Each row is a point on a tangle of strands that fork, close into loops and nearly touch. The rows are in no order.
(in the rows, 128 means zero)
Two points are linked if the straight distance between their rows is under 130. Some points are linked to none.
J911: [118 150 157 129 139 162 171 125 145 124 140 106 128 171 130 147 134 127
 153 120 121 124 148 156 122 124 159 162 131 111 107 132 125 121 126 115
 141 161 111 155 152 103 152 140 122 129 133 113  98 121 141]
J636: [135 127 129 135 192 148 218 129 144 148 134  93 150 110 147 143 156 105
 222 158 136 112 191  87 137 131  92 108 119 157 115  95 127 143  90 112
 178 102  98 176 146 163 160 126 146  88 182  97  98 117 129]
J894: [109 143 139 150 168 114 156 117 140 127 100 114 146  99 154 133 134 103
 164 130 134  92 142 118  93 103 117 122 120 175 128 115 124 136 137 130
 138  71 103 115 112 166 156 134 132 116 142 105 109 135 138]
J539: [102 165 176 135 117 107 119 175 120  81 132 173 148 203 118 138 134 150
  93 145  55 137  99 203 159 149 197 160 147  57  81 161 113 116 176 112
 107 169  90 136 138  84 135 124  97 166 132 143  87 122 145]
J654: [109 167 110 154 135  96 151 141 153 151  84 167 161  93 193 109 117 100
 140 122 131  67 111 107  95  64 103 131 155 178 109 108 123 157 152 117
 130  58 133  90 110 154 100 131 131 117 152 108  73 140 140]
J860: [131 135 117 148 124  67 130 166 117 102  51 143 137  84 194  99 103 135
 102  98 138 104  77 106 109 106 125 100 138 216 108 117  98 113 145  91
 112  47 135  89  81 169 123 131 121 135 126 114  62 144 157]
J11: [160  79 145 144  94 106  41 162 108 102 108  97  75 132 117 154 141 187
  64  98 157 184 117 128 190 183 188  86  78  98 144 138  85 138  94 134
 126 160 133 139 146 128  93 159 110 172 126 149 172  72 162]
J850: [111 133 128 154 108  79  99 123 112 100  67 129 116 100 152  99 104 128
 124  71 137 112  86 131  63 115 136 103 122 179 140 133 126 122 147 122
 141  71 108  94  74 193 160 135 131 129 103 119  83 159 183]
J608: [128 102 142 130 187  90 143 163 101  83  97  99 129  64 147 144 163 153
 119 149 152 145 137  66 165 170 125  74 100 214 129  94 101 108 120  87
  97  89 122 124 120 175 159 121 158 125 155 100 123 130 153]
J715: [135 104 107 124 117 107  96 153  87 119  91 134 133  66 162 108 134 129
 103 136 188 149 126  67 143 136 101  60 118 168 153  78 136 113 145 124
 124 130 177 116  88 175 133 153 150 124  97 141 125 157 111]
J553: [130 129 123 117 123 121 117 101 130 157 124 143 127  92 135 103 132 110
 136 115 148 112 125 115  80  98  87 104 131 156 143 127 146 137 134 156
 129  98 151 108  90 175 136 133 150  96 124 137 125 145 106]
J90: [152 133 156 124 136 182 111  99 137 120 211  78 121 180  80 147 141 124
 136  97 118 167 159 118 128 149 126 126 122  56 122 124 100 112 102 142
 154 157 128 204 168 116  97 151 154 122 117 126 146 106 162]
J258: [120 127 117 107  73  95  98 150 128 141  90 179 127 136 127  92  76 152
  88 104 110 113  88 171 114 108 151 182 135 115 168 170 161 131 176 127
  96 137 162  61 113 115  94  89 112 130  79 176 153 145 135]
J668: [134  88 122 152 111 129  50 136 119 122 115  97  99 109 106 157 168 143
  93 123 203 170 128  79 166 175 131  56 106 128 149  92 109 130  66 178
 140 182 103 176 129 169 135 174 136 152 127 130 154  99 160]
J598: [166 118 156 138 137 193 138  97 142 129 204 105 118 120  82 162 177 102
 141 159 164 147 192  87 169 134 118 100 120 106 110  95 109 132  76 152
 143 168 122 182 177 142 116 159 167 104 150 122 128  88 143]
J936: [104 122 163 144 168 115 170 130 145 100  73 109 141 106 151 148 117 127
 157 140 119 123 140 138 136 139 167 130 110 170 113 122 114 119 118  93
 134 109  88 135 134 136 174 127 112 156 152  75 113 124 173]
J138: [116 151 134 148 159 157 200 122 161 134 139 140 161 141 145 142 137 103
 177 151 124  85 155 146 116  97 122 160 132 144  99 123 146 136 116 122
 138 107 116 142 150 101 138 120 104 128 146 101 103 136  86]
J651: [105 137 113 166 144 118 152  96 119 132 103  84 137 154 131 121 121 130
 173  86  88 114 120 166  40 104 146 145 122 147 109 147 127 140 157 101
 165 105  81 143 110 129 168 134  91 138 135  96 109 142 172]
J872: [125 134 126 115 129 163 144  96 153 159 150 139 127 123 106 125 136  96
 128 140 144 117 142 135 104 108 114 155 136 130 127 138 137 128 110 148
 120 122 155 112 129 122 138 116 135 112 132 142 148 122  84]
J724: [158 109 135 120 135 182 139  95 129 148 181 106 113 117  84 147 176 109
 154 157 177 150 178  83 142 132 100  95 137 118 114 103  97 137  81 158
 148 153 121 173 144 147 141 156 168  99 159 127 127  90 122]
J970: [140 114  82  96 116 157 127  60 113 157 160 106 132 142 109  95 156  95
 183 133 146 147 150 120  67 108  68 108 157 114 148 140  94 115  85 154
 169 111  96 166  79 131 160 145 162  98 124 133 144 138 128]
J425: [101 143 102 121  97  82  94 145 106 169 116 159 129 167 101  93  78 128
 100  71  74 115  96 196  60  88 150 187 158 100 129 180 157 149 197 129
 132 122 147  90 103 116 133  84 110 121  79 152 145 152 147]
J613: [112 128 140 123 116 135 114 113 128 128 108 117 102 118 125 127 128 128
 100 115 140 137 119 142 117 136 161 148 111 134 141 146 123 121 124 148
 120 130 132  88 118 128 146 128 137 148 117 136 149 124 132]
J837: [100 167 156 134 127 127 131 167 125 116 137 139 142 197 127 138 131 138
 117 123  80 134 116 188 133 138 181 174 151  69  93 152 116 129 164 110
 130 172 106 136 135  95 151 133 109 145 116 138  92 127 139]
J219: [131 120 202 116 171 117 158 141 151  73 123 111 134 115 142 159 121 172
 137 138  99 150 138 139 191 174 192 131 101 107  92 122 134 116 109  87
 124 174 104 166 169 114 128 147 128 156 143  76 105  90 216]
J208: [108 127 117 133 145  89 121 120 116 122  96 101 129  90 155 110 131 132
 151  92 144 107 113  92  63 124  96  83 123 188 152  96 126 141 133 127
 150  69 112 128  84 206 166 167 160  86 123 109  88 165 154]
J766: [ 99 147 127 151 200 123 203 164 158 123 104 138 181  81 191 145 141 105
 187 167 109  87 174  99 152 112 113 119 113 166 108 103 126 138 124 108
 147  62 114 133 142 154 137 112 125 135 169  74 102 138 129]
J286: [109 135 160 143 159 121 159 127 136 108  94 122 136  97 149 147 130 114
 134 153 138 117 144 118 137 127 145 130 106 173 127 120 112 117 120 118
 115  92 107 106 124 142 154 122 133 138 145  99 123 128 133]
J126: [133 111 108 114 158 151 165 106 103 157 165  93 120  99 111 135 168 128
 193 156 171 136 178  70 110 122  66  87 139 153 132  89 109 151  79 140
 159 107 120 165 112 164 161 158 191  88 165 111 139 125  95]
J200: [146 113  97 107  32  83  18 116  71 141 138 111 101 151  89  66  93 138
  94  61 157 124  97 145 108 133 132 128  98 123 170 129 163 123 181 170
 133 187 160  93 104 124 115 101 101 130  92 160 170 147 138]
J571: [119 121 114  97  89  95  91 159 115 126 100 171 138 141 114 108  78 151
  67 132  90 133  80 177 151 141 164 191 139  86 163 180 151 139 182 126
  77 142 148  52 121  95  88  82  90 140  81 185 158 123 121]
J306: [136 109 130 119  96  83  76 167  92  97  93 104  92 141 115 127 114 167
  54 116 113 163  81 166 168 193 202 163 106  89 123 179 100 148 150 131
 107 132 144  77 118 111 110 110  95 170 105 159 142  81 143]
J474: [154 119 118 133 170 163 215  92 134 148 140  89 149 143 139 138 154  98
 231 153 131 118 177 106 109 124  74 101 138 137 115 121 114 133  91 115
 172 104  81 194 121 122 150 130 129  84 163  98  89 121 145]
J456: [138 149 177 110 139 171 161 151 157  98 169 136 129 151 125 166 139 144
 121 162 119 127 159 138 195 142 168 162 119  85 110 119 129 111 103 127
 114 175 122 143 179  81 114 151 143 132 126 113 103 103 137]
J574: [117 114 117 128 142 119 112 139  94 128 118 111 119  71 145 125 157 128
 125 132 180 136 142  69 120 140  90  66 122 171 157  76 135 137 124 142
 131 121 148 130  99 187 157 160 177 109 118 123 132 163 108]
J744: [124 118 128 134 176 130 143 156 108 129 131  97 120  77 124 158 181 139
 141 168 185 149 169  52 176 154 107  76 115 176 138  62 104 128  84 121
 139 141 102 146 137 174 168 146 196 120 169 102 140 128 135]
J339: [127 145 130 135 145 167 192 100 143 140 148 110 138 171 129 145 133 107
 178 124 120 113 148 153  97 102 119 151 140 127 101 136 128 120 118 117
 148 126 113 164 136  97 149 131 106 115 142 107  99 128 113]
J802: [105 150 120 163 168  98 165 138 152 120  76 140 166  83 189 124 125 103
 167 121 115  66 124 114  97  83 119 113 139 180 114  96 112 151 163 114
 144  50 111 109 113 163 131 133 119 126 148  85  86 144 166]
J323: [148  98 134 149 162 100 134 158 106  81 111 114  96  78 125 178 162 156
  65 167 173 163 127  69 201 177 139  91  79 182 113  93 113 107 136 114
  84 117 159 112 147 162 125 117 127 154 158 129 132  97 101]
J675: [161 133 177 132 155 183 178 107 156 106 190 106 131 123 114 159 165 102
 163 169 140 126 195  97 185 138 129 118 107 111 104  91 139 113  78 127
 145 173 111 177 190 134 125 138 157 107 157  99 104 102 154]
J753: [120 140 100 169 153 134 172  95 132 143 120 109 146 162 145 125 123 125
 185  93  75 100 116 177  50  92 124 147 129 144  96 137 131 142 171 105
 167 100  91 147 117 101 145 129  78 137 135  87 101 163 141]
J56: [142 141  90 161 156 154 197  98 147 153 137 132 144 179 158 132 135 122
 203 109  64  89 109 177  72  99  91 136 147 133  88 135 128 133 156 103
 175 103  91 171 123  63 132 123  81 130 148  81  96 181 117]
J880: [ 96 149 120 140 115 140 144 132 173 153 115 196 162 128 136 115  89 115
 123 128  99  82 110 154  86  59 127 181 162 134 134 141 170 159 144 113
  93  97 151  91 140 104  81 113 108 126 107 145 120 154 102]
J122: [109 124 135 125 100 125  81 122 112 122 107  83  86 142 101 106 143 142
 100  85 136 153 108 133 106 157 175 134 107 116 142 148 102 134 114 149
 148 153 118 118 123 136 153 137 140 156 125 142 147 109 171]
J942: [160 125 147 117 128 198 160  72 138 121 213  93 122 172  99 149 146  97
 162 125 133 150 172 111 133 130  97 121 145  68 114 126 103  99  91 130
 149 145 126 202 159 100 111 146 156 104 133 119 123 119 146]
J915: [135 131  85  69  64 113  51  95  95 173 170 109 107 178  71  73  91 118
 120  82 111 131 105 149  82 101 100 140 151 101 157 163 119 101 144 164
 151 157 147 128  96  95 131  88 136 114 112 138 197 138 129]
J57: [136 103 146 138 161  94 130 148 100  77  98 107 107  76 136 157 154 148
  91 153 161 154 117  74 172 175 134  84  92 196 121  98 105 101 133 105
  86  99 140 112 122 169 140 121 138 140 145 116 128 121 125]
J746: [ 89 149 138 102 124 129 115 171 131 125 122 194 163 158 103 137  91 141
  74 157  67 144  78 187 168 136 167 185 167  72 127 175 158 141 160 110
  66 144 111  76 133  61 109 101  75 157 107 175 120 125  75]
J732: [106 151 144 136 135 149 159 125 156 134 122 164 147 112 135 131 120 106
 123 165 134 103 143 131 127 108 134 166 129 138 134 135 152 132 113 129
  94 106 149  86 140 106 114 113 134 130 130 130 138 131  82]
J634: [119 104 109 116  71 100  60  94  90 128 111 118 103 110 114  77 112 124
 114  75 148 140 104 121  77 141 122  91 107 150 159 139 152 127 152 173
 147 138 139 116  80 183 156 122 124 120  96 134 129 154 145]
J431: [156  98 180 157 123  99  56 149 118  87 119  91  91 123 108 172 134 189
  78  94 143 187 118 120 195 202 199  86  75 113 132 129  86 141  86 104
 121 153 120 143 166 134  83 161 132 154 132 125 153  57 198]
J827: [ 99 136 124  95 109 135 109 167 146 141 117 187 159 146 107 122  73 131
  87 150  73 122  89 171 152 115 151 196 167  81 163 168 166 144 164 116
  68 147 134  67 139  78  91  88  88 134  84 190 145 141  82]
J515: [140 115 103  92 113 161 119  70 126 164 163 115 118 132  93 106 145 102
 144 124 145 144 136 129  86 110  94 119 145 124 133 149 111 119 104 163
 144 127 135 144 102 131 150 128 139 108 135 134 155 120 107]
J726: [115 105 149 130 205  93 171 159 132  93  84 107 145  64 151 150 145 136
 132 156 128 139 147  82 167 165 138  88 102 207 116 107 101 110 110  79
 111  78 109 134 134 171 167 107 140 126 167  81 118 117 167]
J932: [137 147  87 157 155 161 203  95 155 150 159 159 162 171 154 136 130 109
 197 128  80  70 108 166  84  86  76 154 161 131  84 126 143 143 146 106
 157  88 110 162 131  54 108 113  84 129 148  95 105 177  81]
J856: [135 114 122 116  88 106  86 109 119 151 101 151 122  93 139  84 111 114
 115  96 159 123 108 116  93 111  99  98 121 160 156 128 156 126 151 155
 135 124 159 105  81 182 136 127 135 107 106 146 116 156 120]
J511: [101 139 122 145 134 116 136  88 114 128 104  86 122 141 116 119 125 123
 155  89 116 125 120 148  45 108 140 139 121 152 125 154 124 132 137 128
 150 103  90 130 104 153 173 136 116 131 130 114 119 129 165]
J529: [ 97 132 125 149 111  88 100 102 103 111  87 104 103 119 121 102 114 129
 132  70 121 121  96 144  43 114 149 125 114 155 138 156 137 133 145 133
 145  91 103 104  88 176 172 129 129 135 109 122 117 147 181]
J693: [134 151 170 134 152 155 174 125 145 108 166  95 128 187 132 151 142 139
 167 105  97 131 148 156 127 133 141 147 138  79 101 128 137 115 137 110
 138 179 110 193 164 107 137 140 126 125 134 109  98 128 167]
J625: [139 124  99  80  53 100  50 106  96 169 154 129 103 165  78  74  86 133
 111  69 124 117  96 152  85 101 104 148 127 123 164 162 153 116 173 160
 124 163 166 103 103 117 118  80 119 106 100 153 173 152 130]
J346: [120 148 124 138 139 141 142 142 149 164 146 168 147  81 151 120 148 102
 151 175 153  95 163  87 132  97  76 124 142 142 132 118 146 144 109 124
 107  95 175  98 132 164 106 115 171 102 154 147 138 138  69]
J975: [163 125 141 129 155 178 216  86 141 128 171 100 138 160 130 148 156  92
 211 147 131 120 182 112 133 120  80 107 142 112 105 127 121 115  87 113
 156 132 100 202 142 105 138 127 132  84 158 100  88 123 142]
J458: [153 145 161 158 193 132 208 129 173 115 161 140 103 179 166 153 169 156
 188 103  28 127 138 184 134 146 113 123 159  74  92 136 149 130 152 100
 136 170  88 216 176 104 139 118 124 124 156 109 118 163 181]
J299: [129 110 126 135 156 134 115 137 112 131 134  93 110  93 106 161 183 137
 134 159 200 158 156  55 160 163 109  70 125 157 136  64 106 142  73 148
 144 165  98 169 139 180 164 170 187 116 158 109 137 112 148]
J191: [119 157  95 131 123 140 149 114 119 169 156 135 135 213 131 131  94 116
 160 106  68 134 110 187  75  94 112 170 185  74  93 162 130 124 155  97
 170 123 118 151 108  73 134 123 104 125 114 124 126 161  98]
J868: [ 91 156 142 143 138 143 164 143 155 126 119 182 168 122 150 131 100 127
 127 154 104  90 125 152 120  91 145 178 145 136 127 137 164 147 134 106
  86  97 131  86 145  79  98 124 109 142 116 122 125 142  87]
J207: [114 132 125 146 210 127 205 147 154 138 102 104 167  88 169 145 150 105
 207 150 122 102 177  95 130 127 105 110 114 170 117  90 127 143 113 109
 171  76  96 155 140 168 164 124 136 116 174  88 105 134 148]
J475: [117 135 134 132 119 129 150 145 142 122 104 190 138  92 151 125 104 131
  95 198 132 120 131  87 158 114 118 130 124 142 143 138 160 122 127 105
  54  94 180  80 152 126  58 102 134 134 152 159 139 115  66]
J557: [159 137 188 132 150 162  96 143 153 104 197 108 129 138 107 181 155 149
  98 142 113 154 167 128 218 163 169 138  76  73 126 115 114 122  77 138
 124 179 117 160 192 101  82 169 149 140  97 122 146  90 158]
J419: [130 127  70  76  56 118  41  83  85 159 167 101 112 182  72  51 107 112
 126  79 121 141 117 135  73 105  94 110 149  98 164 152 102  97 122 179
 172 162 121 153  86  98 144 106 148 119 111 126 194 142 140]
J961: [116 117 159 133 193 108 182 133 155 103  75 110 151  85 154 146 134 114
 163 155 132 145 159 106 157 161 152 100 109 174 115 102 118 113  94  84
 151 113  82 159 145 159 183 127 136 133 173  77 106 110 193]
J785: [120 108 122 120 106 141  83  93 118 134 127  94  94 125  95 115 159 129
 115 109 161 159 122 108 102 152 133  98 115 134 142 125 108 132 100 177
 144 159 115 147 117 162 159 151 143 135 141 134 143 114 143]
J381: [113 142 147  94 136 167 154 167 155 126 139 172 143 135 108 150 106 146
  95 182 116 133 127 140 186 142 155 182 144  91 133 142 154 135 108 115
  73 143 139  86 164  44  98 125 120 140 125 150 127 110  61]
J412: [128 108 133 125 106  85 110 159 103  82  92 127  93 116 126 140  90 178
  60 122 116 154  75 167 164 190 196 176 110 114 128 167 130 145 175 122
  81 118 163  58 128 128 103 112  89 159 101 164 136  87 112]
J918: [147 103  98  90  98 145  85  78 116 165 166 126 118 109  92  98 134 114
 131 120 159 130 125 119 103 113  75 100 139 134 148 138 136 124 122 184
 128 154 154 133  94 142 141 117 132 105 124 137 171 131  94]
J484: [ 83 150 116 120 116 128 110 162 150 159 134 205 165 165 109 121  73 122
 107 126  52 113  88 193 109  91 143 201 184  86 136 157 175 157 179 107
  95 129 121  87 134  89 107  99  88 134  83 174 128 169  83]
J175: [144  95 134 141  92 139  53 137 125 121 114 104  84 124 111 142 156 155
  79 108 171 166 127 116 168 165 165  86  91 111 152 123  96 125  87 164
 137 175 123 140 139 133 119 159 131 166 132 144 166  94 159]
J246: [108 155  96 127 129 134 145 128 138 170 165 173 147 208 126 134  87 124
 151 117  56 119  94 198  81  95 114 188 194  82  91 155 154 144 168  96
 147 119 116 136 124  79 122 118  90 125 115 140 122 168  68]
J825: [139 122 131 147 134  72 142 178 107  76  69 135 127  79 183 114 122 149
  86 121 141 116  90  94 131 135 138  93 115 228 102 120 110 100 155  78
  82  58 170  99 109 180 119 123 115 126 134 131  70 120 129]
J740: [123 123 122 111  86 106  89 124 113 129 103 137 100 120 128  99 107 141
  88  98 130 128  97 159 118 136 159 157 110 119 158 158 144 118 153 151
 118 140 157  69 110 126 125 106 125 146  93 157 166 136 138]
J390: [128 140  75 110 107 148 130  70 113 162 145 110 132 177 112  98 114  88
 167  97 106 143 132 154  48  79  93 141 164  93 135 168 111  95 116 130
 181 103 106 150  88  98 149 117 138 119 111 131 152 147 138]
J986: [123 155  87 121 104 128 123 104  95 162 133 100 123 212 116  99  92  99
 155  88  76 157 126 170  52  87 117 151 180  59 115 169 109 112 145 112
 191 123 111 160  93  81 143 120 132 126 106 128 148 148 140]
J637: [ 89 164 154 122 113 117 120 172 121  99 128 196 157 187 113 137 115 149
  76 153  55 143  79 206 164 144 189 172 160  71  94 173 135 126 170 110
  89 151  90 100 131  63 131 115  81 167 131 156  95 119  97]
J705: [136 100 106 113 100 137  71  98 110 149 138 110 106 100 104 108 147 120
 115 117 177 141 121 108 123 145 100  86 120 135 152 116 139 130 125 196
 132 171 141 133 100 161 150 134 129 127 119 138 162 132 105]
J988: [132  94 110 141 144 126  80 152 104 126 118  92 103  92 113 165 177 138
 105 149 214 169 138  54 176 174 107  56 118 145 146  69 113 134  69 166
 139 174 107 167 126 171 152 173 157 139 128 119 145 115 142]
J116: [143 131 109 107  73  67  26 169  94 138 117 108 109 180  93  76 116 122
  47  89 110 127  87 178 151 159 173 160 120  70 152 166 107 139 169 169
 142 173 142  89 123  96 117  89 104 145  97 184 179 101 143]
J998: [131 122 115 143  94  70  95 150 106 100  48 139 123  90 172  83  92 131
 104  74 148 132  73 119  89 121 130  94 125 199 132 122 114 109 142 103
 135  64 126  92  64 189 144 134 123 136  96 127  58 165 165]
J262: [150 117  99  97  85 164  78 135 161 169 165 138 114 149  85 123 113 128
  83 142 137 111 115 147 164 138 123 170 143  92 165 139 129 128 127 157
 104 192 167  99 164  86 105 104 118 118 121 177 197 114  78]
J140: [142 114 141 129 129 143 136 131 132 118 116 144 102  99 122 162 136 139
  74 182 163 152 141 102 188 157 145 129  97 136 129 121 117 118 109 139
  92 132 151  92 147 108 107 123 140 153 151 125 154  98  86]
J941: [130 107 135 115 113 114 130 136 124 101  98 149 102 106 132 142  95 166
  65 151 134 146  99 135 163 162 164 159 106 128 143 146 142 128 152 128
  73 118 174  64 139 109  86 119 112 151 120 156 157 101  89]
J739: [119 144 154 105 125 161 144 153 145 120 134 143 128 143 121 157 122 147
  89 160 126 141 133 147 181 154 176 174 126  94 123 144 119 127 112 128
 101 155 133 101 152  69 115 140 128 141 122 128 117  99 106]
J890: [104 155 134 158 172 141 197 139 163 125 123 154 178 108 169 138 135 101
 180 165 119  72 161 127 131  97 120 146 122 157 104 112 145 141 126 122
 136  81 116 128 147 122 130 113 111 137 158  87 105 136  97]
J349: [153 114  96 106  47  67   7 150  74 132 134 102 100 161 102  73 109 147
  70  74 144 122  89 166 142 149 149 148  96  96 168 136 141 131 174 170
 133 186 150  78 117 107 112 105  98 148  90 176 191 127 135]
J673: [ 93 151 108 125 131 141 144 135 155 161 148 175 157 165 118 129  90 122
 128 116  77 105 104 187  85  86 133 198 174 104 118 147 166 151 156 107
 118 118 138 108 135  90 117 115  97 124  96 146 131 159  83]
J935: [120 142 121 135 117 137 135 154 151 153 125 192 148  84 160 116 131 111
 126 201 144 102 150  78 152  98  84 121 138 139 144 128 152 130 111 111
  80 105 181  86 143 154  76 103 161 116 152 163 139 137  67]
J719: [150 140 189 115 162 166 187 138 166  84 178 124 129 134 136 165 151 140
 147 170 113 116 173 123 204 137 154 143 106  93 101 101 152 105  87 122
 126 183 109 168 196 100 116 143 147 133 138  92 108 109 161]
J536: [134 145 143 137 162 158 225 160 171 113 149 182 132 178 170 147 154 155
 175 143  78  88 136 183 151 112 141 153 159 113  92 123 152 135 142 107
 137 150  91 173 179  74 142 131 110 134 154 118  99 153 110]
J362: [134 131 115 118 120 122 118 138 127 174 130 152 136  76 155  99 133 117
 142 134 161 102 141  84 106  90  64  89 143 157 142 105 153 146 124 134
 128 107 183 113 101 179 120 136 170  88 137 143 123 153  83]
J760: [153 150 161 141 168 151 201 120 156 112 187 119 109 194 147 164 148 146
 187 107  61 118 141 167 141 132 100 130 167  65  94 135 140 114 143 110
 132 169 100 218 165  92 132 121 128 120 142 107 114 154 154]
J816: [125 120 104 117 145 138 136 121 104 160 154 115 122  73 132 120 150 128
 164 134 170 121 158  70  99 106  57  73 140 157 146  89 142 150 108 144
 142 102 165 142  99 177 146 155 186  89 139 116 142 151  81]
J181: [158  91 104 129 106 131  68 134 114 125 116 129 106  90 124 141 143 131
  84 158 201 146 123 101 187 148 110  86 100 119 154 102 138 108 119 180
 114 174 156 113 121 133 119 136 109 162 123 141 186 113  95]
J662: [165 119 134 118 134 196 192  70 134 132 199 106 135 162 115 145 159  80
 191 152 146 134 188 101 135 118  73 109 154  92 110 127 102 107  78 118
 155 129 114 193 140  97 130 136 155  82 148 119 107 124 131]
J858: [149 119 200 139 141 116  79 149 130  87 140  92 115 129 107 175 131 178
  89 118 115 169 132 126 209 195 197 121  73  95 120 139  94 139  99 104
 117 162 118 140 170 118  86 159 132 150 121 110 131  65 200]
J312: [137  91  82 122  86  97  70 141  80 126  84 124 144  73 145  90  99 121
 105 112 205 155 125  76 137 138 109  64 123 171 171  73 135 119 167 136
 145 158 174 122  80 184 137 152 124 117  70 144 126 150 121]
J958: [135 119 145 148 141  81 142 157 109  65  82 136 109  80 158 140 126 150
  76 137 147 132 103  95 149 153 147  99  98 205 111 115 119  97 158  91
  73  75 177  93 124 174 116 118 118 133 135 138 103 116 113]
J273: [161 115 181 132 130 148 104 147 141 103 152 118 102 126 114 192 138 170
  71 153 127 162 153 117 227 171 185 120  76  99 123 128 102 136  93 123
 107 169 132 134 183 101  77 167 137 139 126 114 132  68 151]
J468: [134 134  60 119 106 159 131  55 127 168 155 112 140 169 118  93 133  63
 191 106 127 127 144 141  51  85  62 135 177  91 149 153 108  88  95 141
 195 103  93 164  85 107 157 124 153 101 110 151 148 159 136]
J761: [137 118 118 108  85  91  56 165 100 121 103 111 103 151 114 101 122 149
  55 107 115 150  92 167 163 176 186 161 111  76 145 174 100 138 150 151
 128 156 143  81 119 100 115 108 108 162  99 170 166  95 147]
J19: [162 144 182 137 163 173 111 126 157 113 233  83 130 160  88 168 153 134
 122 113 110 156 163 125 183 161 137 145  93  61 114 108 118 116  79 143
 148 179 113 195 197 116  93 158 151 137 101 133 150 105 145]
J676: [129  89  90 131  66  99  44 114  79 113 100 115 121  92 128  92 105 119
 106  96 187 152 110  99 120 159 126  72 107 151 171  97 145 120 163 168
 144 167 148 120  79 189 144 135 107 129  78 140 139 152 140]
J605: [119 153  96 155 145 143 173  93 161 156 143 168 178 139 141 126 117  95
 177 127  98  69 117 150  65  58  90 164 159 140  97 122 155 163 154 114
 133  70 137 126 127  99  87 118  92 118 134 106 101 155 100]
J370: [133 113 122 114 148 145 139  91 115 148 148  91 117 115 105 134 169 121
 170 147 167 148 158  90 101 136  91  98 133 150 132 103 103 143  92 153
 150 125 102 163 113 169 168 159 168  97 157 119 126 115 119]
J290: [139 109 115 104  59  96 113 152 150 142  62 199 133 110 154  84  67 140
  91 165 129 110  95 106 143  77 111 148 126 160 155 140 155 116 142 111
  71 121 178  82 135 133  60 103 108 140 130 191 124 139  83]
J546: [109 163 106 161 137 121 159 109 164 154 111 173 172 113 163 117 116  95
 160 120 115  64 115 134  73  53 105 150 154 158 102 116 142 169 161 123
 131  66 136 105 117 133  91 126 109 117 139 106  84 144 126]
J341: [128 118 137 119 118 125 143 138 140 109 102 174 120  98 134 137  96 152
  75 183 132 137 118 108 164 141 138 147 114 130 148 138 160 125 139 117
  54 112 180  69 155 110  66 108 117 144 138 161 155 105  66]

A tip is a point with one link. Name the tips that can be reached along the links from each point below, in the order of the rows.
J936: J323
J390: J837
J625: J419, J381
J890: J744, J458

How many points has the smallest loop of links through each point below? Write 0 if it is on no loop.
J802: 22
J191: 12
J312: 9
J705: 16

Name the points in between on the shortest way along the links from the first point to the second, in order.
J651; J894: J753 > J56 > J932 > J605 > J546 > J654 > J802
J986; J571: J191 > J246 > J673 > J484 > J827
J636; J911: J207 > J766 > J890 > J138 > J339
J557; J668: J273 > J858 > J431 > J11 > J175
